Points on a hilly landscape, in no order, each with its height.
From any point a climber steps to the highest of the 2 points nearest to it. It stops when none of these is higher. Distance is the straight distance between rows; heights are no part of it.
mevuf h=5.11: [ 78 122 119 210 178 158 104 194  93 135 153  97 139 100 113 128 135 185
 138 118 196 149  90 119 160 116 115 164 119 110  83 102 139 108 146 100
 124 121 113 144 111 166 134 218 151 188 130 201 129 156 122 198 155 147
 104 120 134 115 103  58 156 123 117 168 111 135]
luz h=4.47: [ 96  71 139  86 108  81 127  88  90  65 134 162 119 128 120 165 135 109
 114 154 102 140 147 135  89 139 149 149 161 192 132 136 148 176 120 147
 145 145 169 135 159 171 136 175 108  98 135 152 138  98 127 121  94 111
 141  90 127 140 155 144 137 121 148 115 120 138]
gimo h=3.91: [169 190  97 135 123 191 121 124 120 103 115 126  93 100 165 106 121 100
 148 131 116 118  94  99 129 106 180 147 135  68  95 152 141 163 127 120
  95 157 135 103 100 122 187  73 187 123  75  50 135 135 120 140 137 156
 126 138 216 102 139 143  98 155  80 140 166 135]
ren h=5.23: [116 185 102 104 125 162 120 125 145 131 124 136 122 167 108 138 113  94
 133 140 135 120 100 137 129 131 134  89 148 133 157 142 154 176 109 166
 163 149 151 152 110 145 119 161 131 139 117 154 110 119  73 121  78 120
 130 107 156 143 103 113 119 102 128 103  94 155]
Tal h=2.53: [124 128 173 140 140 148 102 141 119 161 150 130 155 124 101 138 129 117
 130 139 153 138 148 168 108 136 114  98 117  96 159 118 150 141 121 148
 108  96 152 123 104  58 105 121 118 145 161 116 137 124 129 125 131 168
 111 124 128 148 107 124 106 125 135 182 128 136]
rinef h=1.53: [126  73 178 170 100  95 122  98 104 116 132 154 166  85  95 135 161 135
 101 102 156 171 169 132  89 137  98 127 144 120 119 125 135 155 160 115
 122  85 153 117 150 108 108 133  86 105 176 155 124 133 144 135 144 103
 157  97 155 155 137 166 132 151 146 157 172 118]
zabub h=3.89: [100  54 148  97 121  62 148  93 116  57 150 183 119 115 152 176 123  98
 146 186  94 144 150 153  79 164 173 128 167 185 130 138 141 174 120 161
 103 150 169 122 128 141 136 141  99  93 134 111 171  98 175 113  96 132
 122  96 141 144 167 129 124 126 132 133 125 129]
Vobog h=4.96: [145 101 112 172 139 137 112 145 162 117 160 136 116 115 111 126 154 121
 115 119 151 179 130  89  94 155 146  89 154 112 127 155 100 142 146 143
  49 113 140  94 115  76 157 120 115 116 103  79 139 152 156 153  80 152
  91 124 132 114 154 132 113 132 136 154 156 115]
dod h=6.94: [ 77 105 124  76 123  91  99 148 109  86 147 129 135 159 129 135 128 127
 107 160 108  88 146 135 111 130 122 117 130 212 150 145 131 102 116 149
 170 127 120 171 157 150 134 172 135 152 133 164 132  85 147 111 100  88
 127 141  83 143 119 140 135  94 144  86  49 135]
Veke h=1.80: [131 119 166 149  81  86 159  72 128 128 109 165 126  94 127 142 149 128
  98  91 128 162 167 145 102 146 121 152 163 133 106 146 102 146 168  83
 147 118 153  94 145 161 127 154 101  83 157 160 118 142  92 132 140  70
 167  85 141 124 150 173 156 162 123 130 172 124]
Negu h=4.10: [122 113 168 100 108  61 147  90 134 148 129 153 126 153 161 124 104 103
 144 145  74  90 192 187 114 132  93 123 108 153 133 125 119  83 104 125
 136 115 142 142 133 106 115  47 115  95 177  94 124  63 146  60 159  81
 173 145  73 127  89 165 128 182 131 129 140 141]
Nuzi h=6.89: [137 132  93 109 137 153 134  81 131 120  97 129  86 185  74 164 108 109
 118 126  83 120 111 121 174 146 155  89 169 158 110 144 161 189 138 215
 134 186 133 160 164 204  97 118  94  76 107 159 116 110 105  96  95 173
 131 106 104 192 158 144 131  84 130  71 133 163]
sifu h=5.53: [ 86 122 136 119 128  85 112 163 134 136 154 131 141 121 106 134 133 154
  93 124 149 152 126 165 123 157 142 153 136 179 141 128  88 112 143 121
 134 135 115 113 118 141 117 186 100 144 130 185 164 161 114 163 112 123
 102 113  69  94 150 100 143 111 128 168  80 109]
fof h=0.53: [135 112 118 181 122 158 122 191 103 109 126  67 142 116 121 109 166 177
 120 112 121 125 135  49 142 106 133 142 126 100 108 127 123  87 131  97
  91 124  99 126 140 120 166 114 154 133 120  92 106 121 176 168 146 133
 102 159 140 118 121 119 126 123 125 115 118  78]
vivol h=5.05: [ 83  78 150 119 104 121 116 102  78  68 122 120 145 107 102 163 146 150
 118 135 121 135 136 102 135 125 136 168 150 165 122 125 162 181 150 144
 162 157 138 146 167 194 140 198 111 125 150 190 131 117 147 135 117 126
 147 103 126 150 156 157 147  89 133 127 117 148]
fifo h=4.54: [ 83 151 101 141 170 169  96 199  94  96 141  96 149 100 149 120 134 162
 140 122 168 120  86  93 142 104 137 175 114 110 106 122 149 106 135 106
 139 100 110 142 100 150 160 215 187 188 115 163 116 138 110 167 130 158
  96 143 163  87 115  71 141 119 104 146  88 130]
bigun h=0.34: [150 142 174 151 106 163 164  59 106 152  85 114 131 135 118 130 102 119
 139  91  83 120 123 156 170 121 128 148  99 119  99 114 169 185 109 159
 173 176 113 128 172 163 101  76  71  81 162 157 109 127  94  93 162 149
 200 108 122 204 151 173 152 111 123 129 205 148]
dab h=1.59: [139 148 139  83 123  56 107 132 132 106 145 132 143  55 203 130 153 102
 144 132 142 164 163 176  75 147 144 173 108 111  91 122  96 110 161  73
 104 100 159  93  74 120 127 178 184 154 132 100 178 184 137 124 137  65
 116 167 198  80 138 114 129 208 136 158 127  93]
gituv h=1.19: [117 120 147  94 125  87 126 107 115  97 154 147 151  83 177 148 147  82
 142 151 152 158 147 164  71 135 143 154 134 106 128 133 128 162 145 129
 117 110 188 115  60 105 125 173 139 131 118  96 161 149 135 125 115 126
 126 145 224 122 125 123 126 177 137 160 132 137]
balez h=1.05: [146  40 185 157 123 113 131 103  77 100 122 113 179 107 127 142 146 145
 126 147 102 103 203 113 134 127  91 122 105 122 120 113 166 130 119 135
 102 115 131 138 166 103 116  88  97 121 204 111 118  71 195  96 180 125
 167 135 127 187 122 168 127 133 153 146 149 121]
Parol h=2.06: [141 150 135 139  79 110 147 102 122 122 109 136 109 122 152 125 130 149
 104  96 106 127 138 110 136 116 124 146 150 136 123 147  91 126 141  75
 175 132 130 122 144 165 137 142 135 101 124 141 106 141 101 119 130  68
 159 118 142 102 117 160 150 145 128  86 142 112]
Rizi h=2.58: [167 184  81 127 105 157 132 135 164 110 120 136 121 132 164 110 134 118
 136 108 128 135 111  76 106 111 127 107 159 121 168 124  94 125 115 107
 148  79 153 129 122 105 135 130 160 144  75  67  90 139  86 137  73  52
 123 145 185  85  94 107 113 148 157  63 123 108]
rede h=3.53: [164  61 127 145 136  83 123 155 150 113 161 106 121 150  98 115 150 139
 121 150 114 143 150 115 123 175 107  77 122 162 144 141 107  52 119 170
  32 126 119 119 163  58 116  53 110 107 151  89 147 116 234 118 119 140
  72 127  37 141 164 108 112 107 170 115 140  93]
Neso h=7.70: [105 110 124 127 142 150 136 119 129 142  95 102  88 164  78 143 120 147
 111 129  89  98 105 141 151 124 148  92 127 147 116 106 146 131 119 205
 131 197  88 152 167 180 106  95 108  86 120 147 120 123 141  98 127 196
 102 108  53 179 160 119 121  85 115  98 131 158]
Mis h=5.81: [138 169 154  69 134 180  80 109  94 139 119 144 131 123 157 118  96 116
 141 134 121 102  73 149 168  96 127 194  94 126 133 136 139 130 104  77
 234 123 108 120 115 162 131 144 160 187 103 168 110 134  85 107 152 108
 177 158 175 105 101 135 149 139 114 104 119 154]
Fisul h=4.97: [181 166 120 133  95 171 146  80 122  96 111 146 106 107 148 120 119  95
 128 106 103 130  77  81 164  99 157 160 139  89 117 156 135 166 122 109
 161 154 152 110 135 158 150 106 131 107  73 106  98 153 113 129 133  99
 167 120 230 127 133 167 130 152 130  82 175 132]
Sirol h=2.42: [ 85  90 169  71 102  55 123  69 116 101 126 151 144 152 159 130 131 126
 128 111 130 127 147 146  95 124 126 170 144 191 125 164 108 104 125  78
 187 113 165 138 146 182 130 171 105 104 152 156  89 109  99  98 118  22
 181 126 111  93 108 185 159 164 138 117 137 138]
fam h=7.21: [124 136 132 213 119 146 126 155 118 136 147 110 129 134  85 134 136 173
 107  87 169 147 128  77 143 118 103 125 141 106 114 113 105 133 151 121
 119 131 118 133 149 135 122 166 117 127 133 181 106 170 122 184 126 128
 109  98 131 132 125 126 135 112 131 133 130 106]
Tid h=4.49: [100  78 149 128 140  80 117 118 136 111 164 168 151 102  89 149 141 112
 122 142 177 187 132 173  76 180 153 116 137 151 151 145 121 178 143 173
  89 109 165 117 108 126 132 170  80 124 130 133 182 151 152 138  88 167
 126 105 125 148 156 118 127 124 146 194 131 126]
gotag h=4.66: [125 182 131 166 182 140 145 151 170 248 137 153 139 122 117 113 108 140
 169  99 194 125 107 193 161 113  95 149  87  93 131  85 117  88 148  63
 137  91  97 126  91  90  88 147 162 152 163 163 150 169  82 154 175 149
 118 142 103  93  87  48 133 141 101 195 117 108]
Piz h=5.22: [143 160  77  43 137 128 124  89 129 133 109 177  84 203 138 142  89  48
 144 189  77  87  93 169 116 124 119  86 122 180 153 135 145 110  72 166
 160 141 143 148 126 140  81  86 137 126 125 113 132  67 119  68 114 132
 165 141 111 151 108 146 115 130 140  52 117 170]
sope h=4.43: [168 141 118 179 102 192 152 110 108  95 105 112 105  79 154 115 125 137
 132  81 115 138 110  61 162 108 168 164 138  63  69 146 146 170 137 103
 107 162 129 112 149 156 175  89 152  81 105  89 100 144 125 150 153 147
 144 134 211 134 152 145 129 140 100 119 183 125]
lide h=1.24: [175 174  96 200 100 119 153 139 181 177 131 138 136 146 131 127 121 133
 105  84 128 145 156 110 143 127 113  91 135 102 158 107  75 106 152 107
 113  97 125 123 124  74 113  89 117 104 113 102 108 134 105 140 104  81
 111 129 106 112 102 123 130 133 160 105 132  95]
bez h=5.69: [ 99 144 134 208 192 123 109 190 126 188 175 103 150 105  99 108 140 168
 127 109 213 147  97 145 160 133  73 149  98 130 106  87 120  73 157 103
 115  93 122 153 116 115 114 190 132 196 149 196 130 178 119 187 158 151
 117 137 108 104 100  51 135 130 140 205 110 118]
mumun h=4.00: [148 108 120 127 133 137 129 150 126 107 132 122 121 120 138 140 130 104
 140 165  97 106 146 103 111 119 137  93 125 102 125 138 144 105 105 161
  80 124 141 142 119  79 146  56 156 118 122  51 129  85 181 115 128 152
  92 155 147 146 127 132 103 119 132 112 133 129]
dafev h=7.74: [107 126 117  38 137 130  97 139 102 115 116 123 121 170 118 133 104 125
 129 178  82  74 103 149 146  98 130 141 113 193 152 141 127 107  88 153
 189 137  97 163 153 174 130 153 144 183 119 160 128  88 157  85 138 128
 152 148  86 139 128 150 127  88 136  86  71 153]
Zudu h=1.88: [108 131 152  61 110  70 105 127 111  99 134 129 150  86 188 114 142 129
 139 145 114 130 153 167  95 125 148 178 111 154 127 126 102  92 137  78
 149 113 143 111  94 126 145 175 166 163 124 127 166 138 132 123 142  80
 130 180 155  67 130 130 126 169 125 133  93 109]
Samov h=6.15: [ 70 109 142  96 136  98 101 163 112 117 154 105 153 156  93 142 130 139
 105 147 144 117 136 139 115 159 133 109 136 188 135 136 137 145 133 152
 136 143 122 156 130 148 108 199 111 158 134 179 150 119 132 137  90 129
 107 100  77 130 132 111 136  89 150 139  62 149]
lazi h=1.30: [137  43 194 191 106 116 114 129  69 103 133 108 194  82  93 141 171 161
 108 104 143 157 193  86 115 138  61 136 138 113 101 100 138 126 155 113
 108  81 140 123 178  97 113 140 105 131 183 147 109 123 183 147 165 108
 155 121 147 160 132 180 138 133 158 148 157 112]
Gase h=5.67: [140  94  98 201 153 173 114 154 149 134 149 125 103 121  84 110 168 160
 111  92 162 171 117  60 106 149 139 114 158 104  74 160 128 154 158 132
  49 131 105  94 138 129 176 128 116 122  84 118 143 173 141 192 106 206
 102  89 107 128 158 137 103 125 120 159 171 135]
Navek h=4.59: [154  96  96 133 121 112 143 119 142  82 138 158  84 139 144 155 122  86
 128 164  95 131 133  92  95 138 150  79 146 137 111 135 138 127 114 185
  51 156 155 114 122  94 144  55 139  66 108  38 152  89 181 107 112 155
  91 119 147 152 142 130 108 138 121  97 163 138]
fufa h=4.83: [120 169 114 109 125 105 125  96 167 157 127 172 117 130 129 144 142  91
 122 113 177 169  96 188  83 159 160 114 135 114 145 128 106 203 146 126
 134 132 171  96  58 145 113 180 118 105 100 166 157 173  38 145  78 113
 126  90 166 114 130  99 137 143 123 154 131 142]
tup h=4.61: [125 132 126  58 131  96 129  82 127 136 134 180 107 176 150 134 106  64
 142 168 100 111 144 187  89 132 115 103 115 160 156 144 154 123  97 146
 145 125 173 142 121 105  97  87 109  95 157 107 125  75 111  63 110 106
 181 127  99 144  94 147 125 149 142 103 132 154]
Loto h=3.92: [157  60 123 152 127  69 108 159 147  85 170 114 128 142 102 123 148 138
 119 140 142 155 163  72 112 165 114  89 137 170 160 137  97  75 134 152
  51 108 157 145 175  71 100 118  97 120 136 108 135 107 213 138  81  86
  70 118  64 139 162 120 126 111 182  90 122  88]
zov h=6.48: [126 158 123 179 125 155 119 131 117 155 125 129 124 115 107 122 144 142
 112  98 177 142 118 136 139 133 128 141 139  99 122 114 119 159 146 106
 156 123 130 122 106 150 123 185 121 127 133 172 115 166  81 162 123 121
 135 108 158 127 103  95 146 136 132 144 134 126]
rar h=4.38: [133  99 111 151 120  90 106 144 160  99 174 132 125 132 121 123 138 118
 118 129 156 169 132 102  97 161 151  86 154 164 162 141  81 100 149 144
  67 114 154 119 128  77 124 125 110 115 111  92 145 134 162 146  67  95
  68 108 100 117 162 116 119 131 170 116 116  95]
biki h=6.63: [117 123 128 184 121 172 167 109 146 139 103 119 100 131 107 117 120 174
  99  89 127 137  96 111 163 123 154 137 133  90  81 126 133 181 131 150
 140 183  96  96 152 182 135 105  97  85 115 153 135 165 105 154 143 188
 130 100 124 156 181 136 142 110  89 129 196 129]
Kagid h=7.09: [117 117 141 181 134 151 179 109 129 162 100 111 108 152  85 138 125 181
 110  87 116 111 117 124 174 119 120 129 136 134  96 101 126 162 135 163
 154 195  74 146 172 198  94  95  90  85 148 181 131 149 129 130 163 188
 135  95  74 178 172 143 145  96  99 112 170 139]
Radin h=3.44: [169 182  98  96 133 177 134 138 140 132  97 121 116  94 185 115 119  97
 170 143 126 116 132  99 123 107 146 133 117  56 127 143 141 105 120  85
  91 108 136 103  83  73 153  74 195 154 116  38 132 134 133 126 151 152
  99 153 194  79 117 128  86 159  89 143 132 114]
betug h=6.61: [120 128 164 136 124 118 177 109 147 176  90 135 102 145 114 133 116 163
  92 115  91 108 135 182 154 141 135 118 114 132 117  98 110 129 123 144
 151 176  78 113 129 155 110  78  99  84 152 168 134 130 110 108 184 141
 160 120  52 150 148 137 143 128  98 137 151 127]
kala h=5.70: [104 157 100 140 135 175  97 163 102 113 138  80 141 157 112 115 125 121
 133 118 165 107 110  70 139 106 114  95 146 120 140 112 164 169 115 158
 143 112 150 163 127 142 130 197 146 175 104 146  87 133  89 150  81 110
 121 120 172 148  77 122 101  90 154  93  85 148]
setu h=3.17: [143  88 152  97 128 113 153 150 121 129 109  85 139 112 150 130 127 138
 132 189  51  72 172 146 155 127  97 115  88 117 129 108 147  55  91 139
  99 140  96 132 138  88 147  49 135 123 166  61 126  68 214  88 212 139
 147 191  80 134 124 133 117 120 118 129 112 104]
bipig h=2.80: [124  91 154  97  94 101 131  75  93  81 140 145 151 127 139 125 158 104
 125 122 140 139 161 118  93 112  92 151 155 156 140 146 144 130 150  86
 173  93 183 149 183 139 108 156 111  97 155 139  70 104 118  99 106  46
 187 108 162 139 103 205 148 159 157 100 141 147]
ripak h=6.41: [108 135 103 229 158 182 124 157 128 149 150 108 115 124  86 112 132 180
 122  72 191 155  98  57 139 123 125 133 147  88  63 130 127 177 152 134
  97 130 105 108 139 164 145 178 130 134 105 163 123 175 111 209 113 191
 112  72 133 125 131 105 134 107  98 154 158 131]
pedun h=5.61: [142 190 114 108 131 181 116 104 119 122 110 153 108 113 149 103  99 112
 144 120 130 131  55 131 147  97 154 173 116 103 135 133 143 178 119 107
 191 142 132 116 104 165 144 154 161 148  84 155 109 168  61 123 126 125
 160 125 198 113 117 114 138 138 116 101 142 144]
tubar h=3.97: [ 85 194  94 107 171 147 121 187 156 167 146 109 130 154 143 101  99 147
 165 133 156 102  99 137 154 103 108 134 104 136 162 130 114  66 135  81
 161 102  83 157  87 137 114 188 166 195 140 155 136 135  84 160 119 142
  64 142  91  78 117  61 123 102  80 151  57 117]
Zud h=5.13: [104 141 152 171 152 124 115 158 130 214 150 119 166 117 107 119 121 141
 121  97 180 123 142 184 137 135  77 142 109 115 137  85 114  99 142  89
 145  76 103 135 106  82  97 160 116 159 171 171 126 153  96 162 159 107
 142 149 113 125  70  94 146 116 141 190 114 119]
Kide h=0.85: [124  88 180 148 108 153 130 123  79 124  90 108 163  98 122 129 135 159
 129 131 105 117 154 129 155 116 109 151 105 110 115 111 156 143 121 133
 140 153 104 127 148 132 128  95 107 123 170 141 110 112 162 106 187 145
 172 138 130 164 132 143 131 122 126 152 145 122]
vafa h=1.77: [177 143 120 133  83  88 163  87 147 126 109 140 123 151 151 120 138 118
 114  91 110 144 160  86 136 113  89 141 166 148 136 147  91  90 146  62
 169  94 134 135 174 149 117 104 120  82 116 112  75 108  91  97 130  10
 179 127 138 102  96 196 168 162 184  52 133 118]
dat h=0.98: [169 180  97 190 145 174 148 154 170 190 127 134 125 123 135 101 118 142
 142  81 164 131 127 114 144 106 123 115 123  57 133 108  81 115 143  83
 102  81 119  92 104  85 116 114 152 134 107  90 116 163  86 165 120 103
  99 142 122  84  95  80 130 152 129 145 138  97]
niz h=5.48: [127 143 119 107 122  87 146  84 189 161 113 180  90 137 124 148 118 103
 115 128 135 162 106 190 105 178 173  94 148 132 145 154  86 177 139 152
 120 167 149  68  92 140 131 119  94  85  89 144 185 154  76 133 114 140
  87  96 113 107 163 101 111 146  96 137 140 129]
disi h=6.05: [135 127 117 160 120 139 154  92 161 147 102 155 100 145 114 144 122 127
 105 113 118 147 111 143 120 155 162  94 156  94 114 140 114 175 148 155
 117 173 128  91 130 151 131  96  94  73  92 129 142 153  94 137 112 163
 102  92 129 131 157 135 125 127 100 118 166 130]
kefi h=3.22: [146  80 124 144 139 100 144 162 175 131 150 114 104 133 106 124 146 152
 113 143 104 159 132 120 131 170 131  94 118 132 132 118 107  70 124 143
  37 140  94  83 149  87 154  46  99 114 121  72 156 151 199 121 145 160
  78 136  47  99 174 126 120 133 120 162 159  88]
Vef h=6.04: [130 166  72  83 137 144 120 107 142 135 108 150  75 209  95 159 102  78
 116 157 105 111  85 140 136 127 137  71 152 177 148 131 151 169 111 196
 151 163 135 168 141 165 100 122 117 108 101 148 104  92  93  92  76 148
 137 122 116 165 120 133 112  96 155  54 116 167]
zub h=4.87: [ 89 149 107 134 158 163  84 189 109 118 165 101 174 119 128 116 135 128
 142 128 196 122 111 114 118 133 112 123 128 105 142 109 155 136 139 154
 119  73 136 156  87 132 128 228 152 198 123 161 114 135 101 171  85 135
  97 117 171 126  94  98 127 111 137 161  80 154]
neb h=2.90: [141  93 166  84 120  86 156 147 127  97 116  98 127  78 167 130 148 132
 140 180  69 108 162 140 133 148 121 130 103 108 117 122 121  84 110 126
  85 138 117 109 128  87 165  60 129 131 156  63 168 114 211 104 185 124
 121 171 122 104 155 140 125 148  98 154 116  89]
gepok h=6.42: [127 174 121  61 150 185  90 166 107 146 110 101 139 154 141 102  86 127
 161 144 139  77  69 129 196  74  90 159  92 125 150 130 154  99  94 100
 220 105  92 158 135 139 134 137 150 220 131 157 106 103 109 121 145 140
 142 157 139 132 100 126 126 106 116  99  70 145]
Sufus h=3.74: [120  83 137  78 111  82 118 117 114 125 135 138 150 154 175 104 113 119
 137 161  92 102 178 141 118 108  87 142 109 167 144 144 124  69 104 101
 158  85 147 156 146  95 118  90 119 135 166  91 106  59 154  77 157  72
 169 178 108 132  67 166 122 156 150  96 113 130]
kinag h=2.16: [121 173 113 116 160 161 105 152 168 182 149 140 143 132 116 124 102  92
 142 144 190 123 114 174  99 132 126  87 106  85 174 119 135 131 126 145
 124  87 122 143  68  79  92 137 141 165 144 136 141 137  89 148 103 170
  98 113 136 124 112 104 109  99 106 192 102 151]
zok h=5.24: [143 135  82 102 104  91 161 106 146  95 115 166  64 155 152 149 114 102
 115 149  82 118 110 119 119 145 162  79 150 143 129 137 118 120 116 155
 113 172 144 113 126 134 138  90 126  85  79  72 144 105 144  97 103 138
  95 131 129 119 152 129 107 140 122  73 141 137]
nulov h=4.65: [155 169 101  64 111 102 156  68 151 119  86 168  54 151 169 149  96  99
 120 167  67 114  74 164 149 134 177 128 144 142 117 144 116 159 108 149
 156 193 130 107 131 192 144 100 131  93  66 115 147 144 124  92 140 138
 134 115 144 110 164 137 121 144  95  76 142 158]
zim h=1.50: [188 138 110 200  80 107 166 114 154 162 119 123 140 165 124 135 137 122
  96  71 108 132 182  95 164 113  78 104 161 122 132 114  92  89 146  89
 135  86 125 149 172 112 109  76 115  64 135 114  87 119  98 106 135  56
 150 131  90 140  84 167 155 130 181  57 139 103]
volip h=6.23: [139 144 151 129 128 115 196 136 160 219  95 106 103 175 122 118  95 169
 116 119  71  60 138 195 194 114 107 151  95 116 121  83 109  75  94 124
 159 164  59 136 127 128 103  63 122  90 146 147 135 123 132  93 207 143
 156 156  25 133 125 128 144 133  95 132 119 136]
notaf h=2.95: [137 104 127 105 150 115 140 169 148 104 135  94 120  98 145 107 149 139
 135 156 102 133 149 125 129 164 140 126 104  97 103 132 117  71 124 105
  48 151  94  79 122  85 176  77 128 140 125  74 167 156 188 140 161 157
  66 151  91  69 176 123 113 141 104 186 137  80]
Nopi h=3.51: [163  90 127 117 134 115 148 131 129 125 132 126 127 139 143 141 119  92
 137 187  72  94 175 149 124 146 104  81  98 129 145 111 148  80 102 180
  81 132 126 139 126  57 118  34 136 103 170  63 128  57 201  72 158 148
 115 156  87 164 120 130 108 126 131 105 123 125]
Pono h=3.35: [114  80 158 171 157 161 102 152 100 107 125  88 154  97  89 138 161 159
 141 135 137 140 135  84 110 133 122 126 124  81  82 130 166 164 120 160
  68 137 103 119 135 111 161 119 129 142 127 118 132 127 189 147 142 205
 116 127 144 159 141 133 117 119 131 183 156 134]
zibu h=4.56: [116  92 161 107 108 142 118  60  56  81 104 125 166 124  96 160 127 122
 141 129 109 138 158 112 136 115 128 160 147 159 111 125 198 204 143 167
 164 164 153 148 198 180 116 161  97 123 159 178 119 107 134 107 118 140
 183  96 135 202 145 176 144  77 140 126 155 173]
pelo h=2.99: [184 198  62  87 120 161 140 125 162 123 116 124 136 104 192 101 110  90
 155 134 127 129 118  94 107  89 142 110 133 105 175 128 101 119 109  92
 117  94 155 113  94  86 135  90 184 174  90  35 126 135 108 134 108  87
 114 156 209  74  97 109  88 161 120  84 145 128]
Fezo h=3.54: [100 198  68  89 147 161 133 171 174 137 147 125 131 176 137 104  98 108
 155 131 152 111 105 115 113 130 126  79 129 145 192 128 123  96 127 148
 141 105 105 156  99 114 115 160 155 181  99 129 130 121  84 149  65 122
  77 131 101  91 115  88 113  88 108 107  62 129]
kefep h=5.02: [111  85 141 120 135  53  97 138 154 146 157 142 141  97  72 130 151 144
 117 122 163 196 116 183  99 198 144 145 111 180 149 142  90 115 151 160
  92 114 149 115 124 107 126 164  77 149 138 167 185 184 156 162 112 162
 123 111  66 124 169 106 128 124 156 207 125  95]
reran h=0.65: [142 118 147 127 127 173 137 120 109 107  98 103 111 116 141 129 109 131
 147 132  78  93 108 112 161 107 164 156 102 103 114 134 167 147 103 148
 124 183 101 134 146 147 148  66 131 123 114 106 111 107 166  99 170 177
 155 148 149 166 152 143 123 112 109 125 153 139]
fip h=3.27: [115 108 137  73 124 117 104 102  91 102 148 140 162 140 163 106 140 106
 133 139 131 115 152 134  93 105  96 144 125 152 157 127 146 121  96  98
 178  86 176 157 118 101 118 151 125 154 147 118  94  86 103  96 113  69
 183 156 168 139  74 157 132 162 164 118 106 151]
Midid h=7.03: [142 163 101  73 141 168 129 149 119 133  99 119 110 153 125 106 105 129
 132 163  85  69  86 126 167  92 134 129 101 137 149 130 129  91 101 131
 178 140  88 161 146 148 123  97 153 158 104 135 122 113 136 104 155 162
 128 152 116 135 133 130 126  99 114  80  77 138]
zedub h=0.48: [152 120 161 139 119 180 154  70 101 108  88 108 120 112 134 143  99 124
 139 120  78 118  89 120 178 128 182 148 104 130  94 132 185 181 106 169
 148 206  98 140 181 181 133  97  89 109 120 140 114 126 149  91 174 185
 178 133 141 202 165 172 151  96 108 102 198 160]
fep h=0.74: [143 152 107 190 139 173 139 179 132 158 129 100 123 105 138  99 139 183
 140  94 143 121 118  89 158  88 127 161 117  75  92 126 107 101 134  69
 112 126  88 118 126 122 150 121 173 127 113 100 112 139 116 163 158 135
 117 152 145  93 110  75 123 143 113 131 134  96]
nez h=2.13: [ 90 128 164  64 102  43  93 106 127 109 137 132 132 114 178 118 140 141
 121 110 134 128 162 178  89 142 150 195 121 195 116 159  90  84 143  58
 169 110 159 122 109 154 133 189 138 124 136 149 144 126 105 122 127  29
 163 159 128  66 113 143 149 178 141 141 119 130]
vopu h=5.71: [ 87 123 156 119 105 120 123 101  99 105 121 140 137  89 118 148 140 141
 100 114 154 148 115 159 119 128 153 183 144 147 109 122 132 194 153 113
 176 141 148 116  87 187 138 218 131 118 129 192 137 159  82 155 109 124
 144 102 145 129 149 126 151 112 129 138 123 152]
fes h=2.19: [149 151  83 146 105 144 121 176 130  87 138 103 134 132 151 112 154 145
 117 106 135 141 135  32 111 100 127 107 160 142 155 129  96  97 132 111
 131  99 136 145 148 127 143 149 153 156  85  95  79 127 132 148  71  54
 107 148 159 100 120 117 123 119 166  58  95  95]
Lisep h=1.85: [127 197 125  74 140 119 125 114 159 173 114 150 150 132 156 120 108  78
 166 139 160 118 136 194 100 121 124 123  90 103 192 112 142 126 122 115
 165  84 132 126  50  84  84 129 154 151 153 128 151 128  59 108 125 133
 120 140 150 117  97 111 108 138 106 178  98 137]
lefan h=4.34: [114 187 103 163 189 154 163 177 174 226 143 119 127 162 109 104 100 168
 151 104 162 103  98 147 183  87  98 135  91  95 133  95 128  63 132  67
 141 126  65 140 104 104 113 126 168 162 139 159 138 152  95 160 161 156
  94 125  85  87 116  51 142 124  83 170  91 114]
mel h=3.90: [102  62 152 152 144 115  98 130 104 103 148 135 164  93  80 143 171 139
 114 138 176 175 142 105  97 148 135 118 155 123 117 136 151 196 142 189
  70 111 145 125 132 127 149 180 113 145 130 146 142 148 169 154  96 180
 109 104 144 160 157 136 109 108 146 185 133 136]
vumo h=2.94: [119 116 148 141 161 183  89 177 114 157 127  99 152 127  95 123 139 133
 153 142 159 112 129 106 131 109 115 114 113  86 118 147 164 138 118 154
  85 124  96 125 103  77 156  98 145 158 138 117 123 106 149 133 131 207
  90 134 123 144 116 118 112 115 108 179 114 132]

Two climbers start at each pair of points below. Name the first point that both come to, or write none.
gituv / pelo | none
Rizi / fep | none
zedub / Pono | none

Call two points neighbours if one is among the 2 nearest of the other. Go from one point of each pair to the other, from neighbour to neighbour, staying as high as possible. Name the lowest point that can't be avoided.
zok / kala | nulov
bez / vivol | fifo
Parol / Neso | fof
fam / kala | fufa
Neso / kala | ren
